A landscape with many valleys, sampled at points; each row gives a point and its height.
From any point a ball takes the steepest step (drop divided by distance) to one of its 6 nearest points. It stops when none of these is lower. Distance is the straight distance between rows; heights are no part of it.
k_533 h=572: [144 130 146 122 114 131 140 147]
k_295 h=348: [138 112 163 107 121  86 126 132]
k_583 h=578: [157 113  97  81 101  77 131  90]
k_821 h=751: [179 124  88  80 107 108 159  75]
k_155 h=464: [122 112 178 131 155  73  77 165]
k_726 h=517: [123 102 141  92 107  45 100 109]
k_734 h=418: [140 140 117 133 109 165 156 144]
k_795 h=662: [161 127 132 105 111 120 164 124]
k_754 h=292: [109 141 116 152 129 172 131 139]
k_595 h=378: [ 95 129 132 155 155 141  95 159]
k_195 h=430: [146 145  99 129 105 178 169 135]
k_380 h=480: [ 88 145 121 168 149 181 128 109]
k_545 h=479: [140 111 120  87 106  68 124  97]
k_122 h=623: [ 84 132 128 163 160 156 100 135]
k_862 h=358: [ 99 154 120 169 134 198 152  93]
k_667 h=694: [ 91 134 122 160 149 161 110 139]
k_222 h=278: [118 121 168 136 149  94  86 173]
k_137 h=627: [131 105 126  85  98  51 102 106]
k_272 h=421: [173 150  96 118 105 176 185 127]
k_805 h=543: [133 124 152 122 123 125 124 153]
k_500 h=362: [ 82 129 131 178 182 141  93 136]
k_567 h=663: [109  98 149  93 116  36  77 116]
k_534 h=207: [ 79 119 136 181 191 100  72 164]
k_937 h=126: [144 122 146 114 115 113 140 138]
k_14 h=210: [ 81 127 131 180 183 123  89 145]
k_753 h=324: [ 97 157 112 167 129 202 157  89]
k_630 h=507: [127 107 174 113 130  70  98 137]
k_604 h=303: [ 92 148 113 165 134 191 140 107]
k_85 h=20: [115 152  97 152 113 200 158 115]
k_44 h=173: [103 149 103 154 123 198 150 110]
k_888 h=423: [173 141 112 112 103 157 179 127]
k_105 h=579: [173 117  99  81 105  91 147  85]
k_882 h=374: [132 117 163 122 130 107 113 156]
k_420 h=148: [190 147 100 104 109 162 193 112]
k_560 h=377: [125 105 156  97 119  56 104 118]
k_688 h=174: [105 120 149 153 166 110  76 173]
k_412 h=376: [ 88 127 131 173 168 141  94 142]
k_158 h=149: [ 99 119 141 159 166 115  77 169]
k_314 h=405: [157 135 127 115 107 145 159 135]
k_641 h=347: [156 115 117  87 105  87 148  92]
k_120 h=803: [118 127 140 137 128 143 111 159]
k_364 h=252: [107 117 157 151 165  91  69 178]
k_767 h=658: [ 98 131 129 157 146 156 108 147]
k_640 h=468: [135 135 128 132 117 156 142 148]
k_920 h=409: [124 113 176 126 148  81  87 161]
k_755 h=107: [ 88 120 139 168 177 111  74 166]
k_56 h=220: [123 118 160 134 143 110  95 165]
k_979 h=489: [156 144 109 128 108 166 168 138]
k_461 h=557: [191 130  97  83 113 127 174  83]
k_473 h=787: [115 105 134  84 101  36  85 112]
k_79 h=372: [106 160 101 166 122 214 174  80]
k_540 h=719: [ 86 142 127 171 158 165 116 120]
k_138 h=238: [110 144 112 147 121 181 142 131]
k_621 h=527: [204 138  89  74 116 142 182  74]
k_210 h=142: [140 108 143  93 111  72 126 112]
k_741 h=201: [107 154  97 159 116 204 161 100]
k_181 h=109: [127 119 157 126 128 118 113 157]
k_374 h=363: [193 143 104  90 108 139 186  97]
k_54 h=50: [110 120 149 140 145 118  92 167]
k_804 h=670: [176 129 114  97 107 121 175 105]
k_152 h=284: [132 107 147  94 108  62 113 109]
k_409 h=138: [ 87 122 133 171 176 120  80 161]
k_659 h=246: [ 88 126 134 160 163 137  87 155]
k_713 h=271: [131 144 104 140 109 185 162 131]
k_70 h=673: [188 131  88  79 108 115 163  74]
k_751 h=625: [134 132 137 130 119 143 135 151]
k_302 h=556: [115  96 167 100 123  48  86 122]
k_100 h=736: [ 81 143 131 174 169 156 104 123]
k_627 h=375: [145 117 148 102 113  93 137 124]
k_891 h=699: [174 121 105  87 106 106 160  87]
k_460 h=536: [117 130 128 143 130 154 119 150]
k_813 h=102: [150 130 135 118 112 139 153 139]
k_150 h=819: [169 128 121 103 111 122 169 113]
k_831 h=340: [116 135 123 140 119 165 132 146]
k_574 h=613: [142 155  85 136 103 198 174 125]
k_376 h=81: [150 114 129  90 104  84 146  99]

For each start below, name the point where the ball stops.
k_804: k_420
k_627: k_813
k_473: k_376
k_805: k_54
k_70: k_420
k_595: k_755
k_767: k_755
k_461: k_420

Call two points neighbours if one is among the 6 nearest of the other. Go from one point of each pair to the other, from neighbour to neighbour, staying as low as possible. Name the highest point that can't be avoided.
k_85 / k_755: k_734
k_376 / k_813: k_295
k_755 / k_54: k_158
